Points, in no order, along strands that fork, close into loops and pass close to each other.
Two points are linked if the straight distance between their rows is under 106.
<871>: [-24   8  62  24 -53 -10  34  -5 -30  -7  12  29  -4  22  15  28  -7 -15
 -35  29  31 -10 -16]
<176>: [ 16  -6  47  15 -26  32  56  41 -33   2  30  -3  19 -16   6  -9 -19   2
  28  33   3  21 -53]
<25>: [ 17 -25  19 -38  20 -27 -34   4   6  67 -20  19 -22   4   8  15 -38  57
  17 -38  44  30  49]
<707>: [-18  45 -20 -51  29 -45 -27 -36  18   7   4   3 -23  11 -56  38  35  -9
  44 -43  44  16  38]
<14>: [-42  24  38   7 -33 -26   9 -15 -31  16  -6  35 -33  14 -11  32   1   2
 -31  -5  19 -10  11]
<738>: [-26  35 -16  -6  18 -32  20  23 -12  41  13  14 -20 -11 -34 -34   7 -21
 -15 -16 -37 -13 -65]
<872>: [ 17 -39  21  -3 -26 -38 -40  -3 -36  40   7 -44  30   8  29 -30 -17  29
  35 -42  11  13  19]
<701>: [ -1 -27   9  -9  -8  32   2  15 -17  43 -52  49 -52 -11 -16  16 -22  69
   5  -4  18  29  45]
<803>: [ -5 -60 -14 -21  17   8 -16  11 -39   8 -16  52  37 -37 -49  16  31  60
  50  -3  43 -16  23]
<228>: [ 25   9  19 -31   1 -22 -10  21 -14  49 -23  -2 -34   9   8  19 -36  30
   9 -19  -8  36  36]
<560>: [-13 -16 -27   1  -2  42   8  34  -8  -2 -19  64 -40  12  10  -4 -17  24
 -18  31 -18  20 -43]
<126>: [ -1  77  37  -4 -18 -30  37 -10 -16  26 -14 -32  -4  14 -20  31   0 -21
  -2   3 -35 -13   7]
<675>: [-14  15  33  34 -58  21  19 -38  15 -40  10   1  12   0  28   8 -33 -40
 -52  33 -14 -38 -34]
<360>: [ 19  37  50  19 -29  43  44  -6  22 -19  20 -24  25 -28 -22  -7 -25 -54
 -14  56 -10 -25 -61]
<486>: [  5 -11   6 -17  26 -37 -59 -19 -14   2  -7  20  25  18  -6   8  35   6
   4 -26  25  -9  34]
<290>: [-52 -10   1 -20 -20 -28 -28  29 -36  54  -4  19 -20  -6  23  -5  -1  44
  12 -56  25 -16 -22]
<865>: [  0 -14 -36   8  18  51 -23  23  13 -34 -12  23 -37 -13  40 -17 -34   7
 -47  34 -33  19 -28]
<455>: [ 29   8  34  29   8  46  44 -10  42 -60  49 -53  48 -21  27  13  -4 -58
 -30  22  26 -12 -48]
<570>: [ 21 -20 -20   1  19  39 -67   6  -3 -22 -29 -10  -5  -6  50 -31  -6  11
 -31   8 -27  10 -20]
<252>: [-26 -20 -18  18 -23  -4  33  65 -20   8  27  35   8  29  46 -13   7   6
 -16  11 -11 -23 -64]
<84>: [-17  21 -22  18  43  22  62  -4  42 -42   9  38 -13 -16 -10  38  -8 -34
 -49  18 -45 -26  -5]
<518>: [-26 -82 -44 -30  10  12  -8  13 -22   9 -14  48   8 -26 -31  -3  36  58
  22 -34  63 -19  20]
<845>: [-32 -44 -24  25 -10  46  21   3  16 -35 -19  57 -48   5  14  10  -4  18
 -55  30   7  -5  34]
<660>: [-47 -24  13  11 -33 -14  54  51 -26  15  71  17  33  -1   8  -9  34  -1
  30 -15  41 -12 -65]
<330>: [ -3   5  17  40 -43 -11   9 -24 -18  30   8 -67  35 -14   6 -27  -4  17
  59 -27 -27  21  45]
<579>: [ -7  47   2 -50  19 -57 -38 -14  -3  34  12 -16 -25  11 -16  19   1  -1
  40 -54  29  16  11]
<530>: [ 23  21 -14 -17 -32 -32   6  25  27 -26  21 -78  -8  20  50 -18  -7 -43
   6  19 -29  22  10]
<830>: [ 54  39   4  -1  27   6 -71 -27  20 -25 -24 -51  43  21   8  -9   9 -21
  27  33 -13 -17  -7]
<71>: [ 34 -16 -66 -25  52 -10  19 -38  28 -57  -1 -17   3  12 -34  11  28 -25
  17 -11  12  -1  53]
<753>: [ 35 -72 -34 -52  20  12   7  -2   5 -11 -21   9 -17 -17 -30  -2   3  25
   1 -17  28  33  52]
<810>: [ -3  18  61  43 -38  37  61 -22  23 -11  33 -10  49 -21 -47  -9  -5 -53
  14  36   4  -9 -50]
<334>: [-12  20 -24  35  41  12  40  29  33 -17  13  24   2 -10  19  -7 -13 -39
 -49  21 -59 -45 -57]
<867>: [  0  70  25  -1 -13 -15  37 -19  22  -5   3 -13   1  11 -18  25  -3 -51
 -36  20 -38 -23 -16]
<515>: [ 10  24  12  20 -18  21 -31 -33  -1  -4 -36 -57  38  -9  16 -21   5 -11
 -20   1 -44 -40 -20]
<335>: [-47  -8 -53  -9  31  -8 -18   6 -12  18  -4  44 -18  -9 -20 -22  29  22
  -3 -46  -7 -11 -42]
<516>: [-17  31  23  12 -55 -48  16 -42  -3  -3  40 -27 -12  19 -14  -8 -14 -36
   4   9   5   9 -15]
<614>: [-21 -30   2   2 -27 -25  46  65 -25  13  53  15  20  -6  26 -30   4  -5
   6  -7   0   4 -63]
<268>: [ -7 -10  19  21  -1  40  11  13   7 -39   6  57 -29  14  36  28 -25 -12
 -58  51  13   2  -6]
<562>: [-14  57  -3  16  13   3  33 -41  51 -28  -9  22  -2  -5 -16  31 -15 -47
 -59   4 -50 -42  -8]
<737>: [-22   9  34  42 -57  -2  35 -34  15   0  41 -22  21 -17 -40 -29 -13 -38
  18  32 -22  15 -24]
<776>: [ 24 -10  44  13  -5  52  52  26  -2 -34  30 -38  38 -15  17  -4  12 -30
  -1  25  21  17 -53]
<853>: [ 29 -48  23 -25  16   7 -32  -7  -1  41 -34  35 -12  -5 -18  16 -11  65
  23 -17  58  22  71]
<453>: [ 47 -36 -28 -26  33  -3 -38  10  50 -47 -22 -10  24  26  12  13  36  -8
  22  22  28   5  81]
<862>: [ 19   1  -8  -9   0  30 -31 -55  30 -38 -35   1 -35  29  -9  25  -2  -4
 -12  24  20  24  60]
<447>: [ 22   9  -4 -18   1 -28  11  49  27 -30  39 -30 -15  21  64   3 -16 -42
 -37  17 -24  18  16]
<834>: [ 30  15 -15 -29  50   0 -15  -7   0  -5 -35  -7  23   3 -42  22  42   2
  28 -11 -21   8  42]
<36>: [  0   7  52  27 -34  39  36  -2 -11 -31   5  22  10  10  25  25 -16 -19
 -29  51  23 -14 -48]
<653>: [-21   2  14  33 -43 -30  16 -41   5 -33  29 -12   0  24  29  -5 -21 -41
 -43   8 -10 -18  -5]
<593>: [-33 -50 -80  -6  30  15  -6 -15  -6 -15  -1  53 -24 -17 -27 -24   7  29
   0 -33  19   6 -25]
<594>: [ 25  36  26  21  21  48  39   1  42 -41  33 -18  29 -28  13  12 -31 -59
 -44  45   2 -40 -71]
<566>: [  8  -2 -18   7  41 -14  17  25  42 -48  29   4 -36  16  47  32 -16 -33
 -49  18 -29  10  41]
<172>: [ 12  13   9   5  -4  54  31  62 -22  11   3  29 -10   1  12  -7 -23  18
   5  55 -12   6 -78]
<471>: [ 55 -47 -64 -23  51  10  -1 -19  31 -79   2 -23  25   1  -3  10  19 -19
  21  25  24  -9  61]
<774>: [-34   9  32  47 -32   0  59  19 -23  43  51   2  25 -44 -28 -20 -14  18
  67   1 -11  31  -8]
<320>: [ 30  24  12  -9 -21  -3 -40 -24  13 -10 -25 -22 -40  44  17  12 -24  -4
  -1  21   9  29  31]
<353>: [ 47  42  18  19   3   5 -33 -40   3   9 -13 -81  48   0 -18 -40   0 -26
  39  13 -29 -28 -14]
<266>: [-19  12   7  -6  11 -20 -54 -53 -21   8  -7  22  -9   8 -25   7  16   8
   0 -29  27  -5  -2]
<423>: [ 46 -18  -2 -41  26 -40 -38  32  41   7 -32  -4  24  42   8  18  31  10
  43 -12  29  11  85]
<858>: [ 16  -4 -15   9  21  41 -86 -10  19 -39 -34 -34  13 -14  44  10   8  10
 -45  22  -2  -5  26]
<657>: [-13 -14  16   4 -34 -24 -21  -1 -48  45  -1 -10 -10  -4  20 -23 -15  35
  15 -35   8   1 -13]
<49>: [ 49  25   6   0 -10   9 -69 -29  22 -23 -30 -58  -4  39  37 -10 -13  -8
  29  26  15  14  13]
<265>: [  6 -24 -45 -20  32  17   5   0  13 -31 -19  11 -31  -2  -9   6  10   3
 -28 -10 -21  28  43]
<770>: [-41 -14  15  18 -26 -12 -13 -17 -12  12 -27  38 -29  24   4  17  24  17
 -46 -22  24 -20  39]
<927>: [-12  15 -20   3   6  53 -36   3  29 -38 -35 -15 -28 -35  22  38  -8  15
 -62  45  -8  13  32]
<842>: [ 21 -18   2   3  42  20 -33  11 -39  24 -37  46  43 -22 -30  12  17  60
  49   0  -1  -5  18]
<641>: [ 16  -8  -4  -7 -42 -28  14  29  28  -4  49 -66  15   6  17 -36 -15 -27
  50   8 -40  66  11]
<43>: [-21  22 -38  14  42 -16  28   8  17   7   1  14  -8  -6 -10 -23   7 -33
 -47 -16 -64 -35 -37]
<587>: [ -5  10 -43 -43  30 -32  18 -44  11 -23  -1  -1 -14   6 -63  31  42 -15
  20 -33  30   8  50]
<800>: [ 28 -34  -2 -21 -39 -37 -21   8   0  18  19 -60  11  14  35 -43 -31   2
  38 -26 -15  48  15]
<412>: [ 25  15   6  22  38  28 -40 -16 -41  38 -49  28  23 -14 -21 -16  -8  50
  40  -1  -7  -9 -23]
<729>: [-19  43  15   5 -10 -37   6 -10 -37  63  21 -46  -6 -35 -33 -37  -9   6
  46 -37 -11 -12 -25]
<640>: [-22  23 -23 -21  47 -20 -25  12 -20  52 -12  15  -9 -22 -40 -31  23  16
  13 -48 -18 -15 -51]
<318>: [ 37  34   5 -25  40 -14 -19   1 -19  39 -37 -10   2   7 -17  29  12  29
  35 -29  -9  12  50]
<374>: [-14  -8  18  44 -63  14  -3 -50   1   7   9 -58  29 -15  -7 -43  -4  -9
  24   4 -40  10  -2]
<323>: [ -8  61  26   6  -5 -36  11 -26 -38  47 -14 -39   3  -2 -24   3   4   3
  19 -30 -24 -22  -1]
<788>: [-51 -32 -21  25 -22  -7   4  34 -10  15 -18  51 -22  31  33   2  25  28
 -48 -14   2 -29  11]
<472>: [ 10  17 -58 -23  36  17  38 -20  41 -46 -14 -23 -29  -8 -21  31  14 -25
 -21   7 -24  12  54]
<545>: [ -1  37   2 -23  44 -33 -38  -3 -29  68  18 -21   9 -31 -36 -40   0   9
  51 -53   4 -19 -45]
<468>: [ -1 -94 -51 -31  20   4  -2 -15 -12 -19  -3  38 -14 -20 -31 -11  11  33
  -2 -31  57  10  25]
<185>: [-69  -1  21  33 -56  -7  46  29 -27  31  58   9  23 -29 -20 -14  12  15
  56  -3  17  -6 -52]
<612>: [-30 -30 -11  28  -9  15  31  68  -3  -9   4  44  -5  29  65  10  14  10
 -52  19  -7 -29 -12]
<389>: [-21 -17   2 -12 -12  13   9  33 -21  28 -21  68 -51   6  -7  17 -19  40
  -9   7  10  29  -3]
<346>: [ 24 -41  25 -22  -4 -60 -71  11 -12  35   6 -12  31  30  35 -13  12  19
  13 -41  36   1  36]

How many points has the smallest loop of links through each point below? Write 0 if it is on no loop.
<84>: 11
<707>: 0
<49>: 0

A fork is a point with three links, a tip a point with one. Leave the first point through the second and follow the links. Name the first fork or tip that comes.
<774>; <185>: <36>
<84>; <562>: <640>
<834>; <318>: <560>
<36>; <871>: <774>
<172>; <176>: <737>

Name the points in between on the shortest way along the links from the first point to the second, in order.
<803>; <545>: <518> <468> <593> <335> <640>
<865>; <675>: <560> <172> <176> <776> <455> <594> <360> <810> <737> <516> <653>
<593>; <587>: <468> <753> <265> <472> <71>
<653>; <612>: <675> <36> <871> <14> <770> <788>
<335>; <867>: <640> <545> <729> <323> <126>
<447>; <266>: <530> <641> <800> <872> <346> <486>
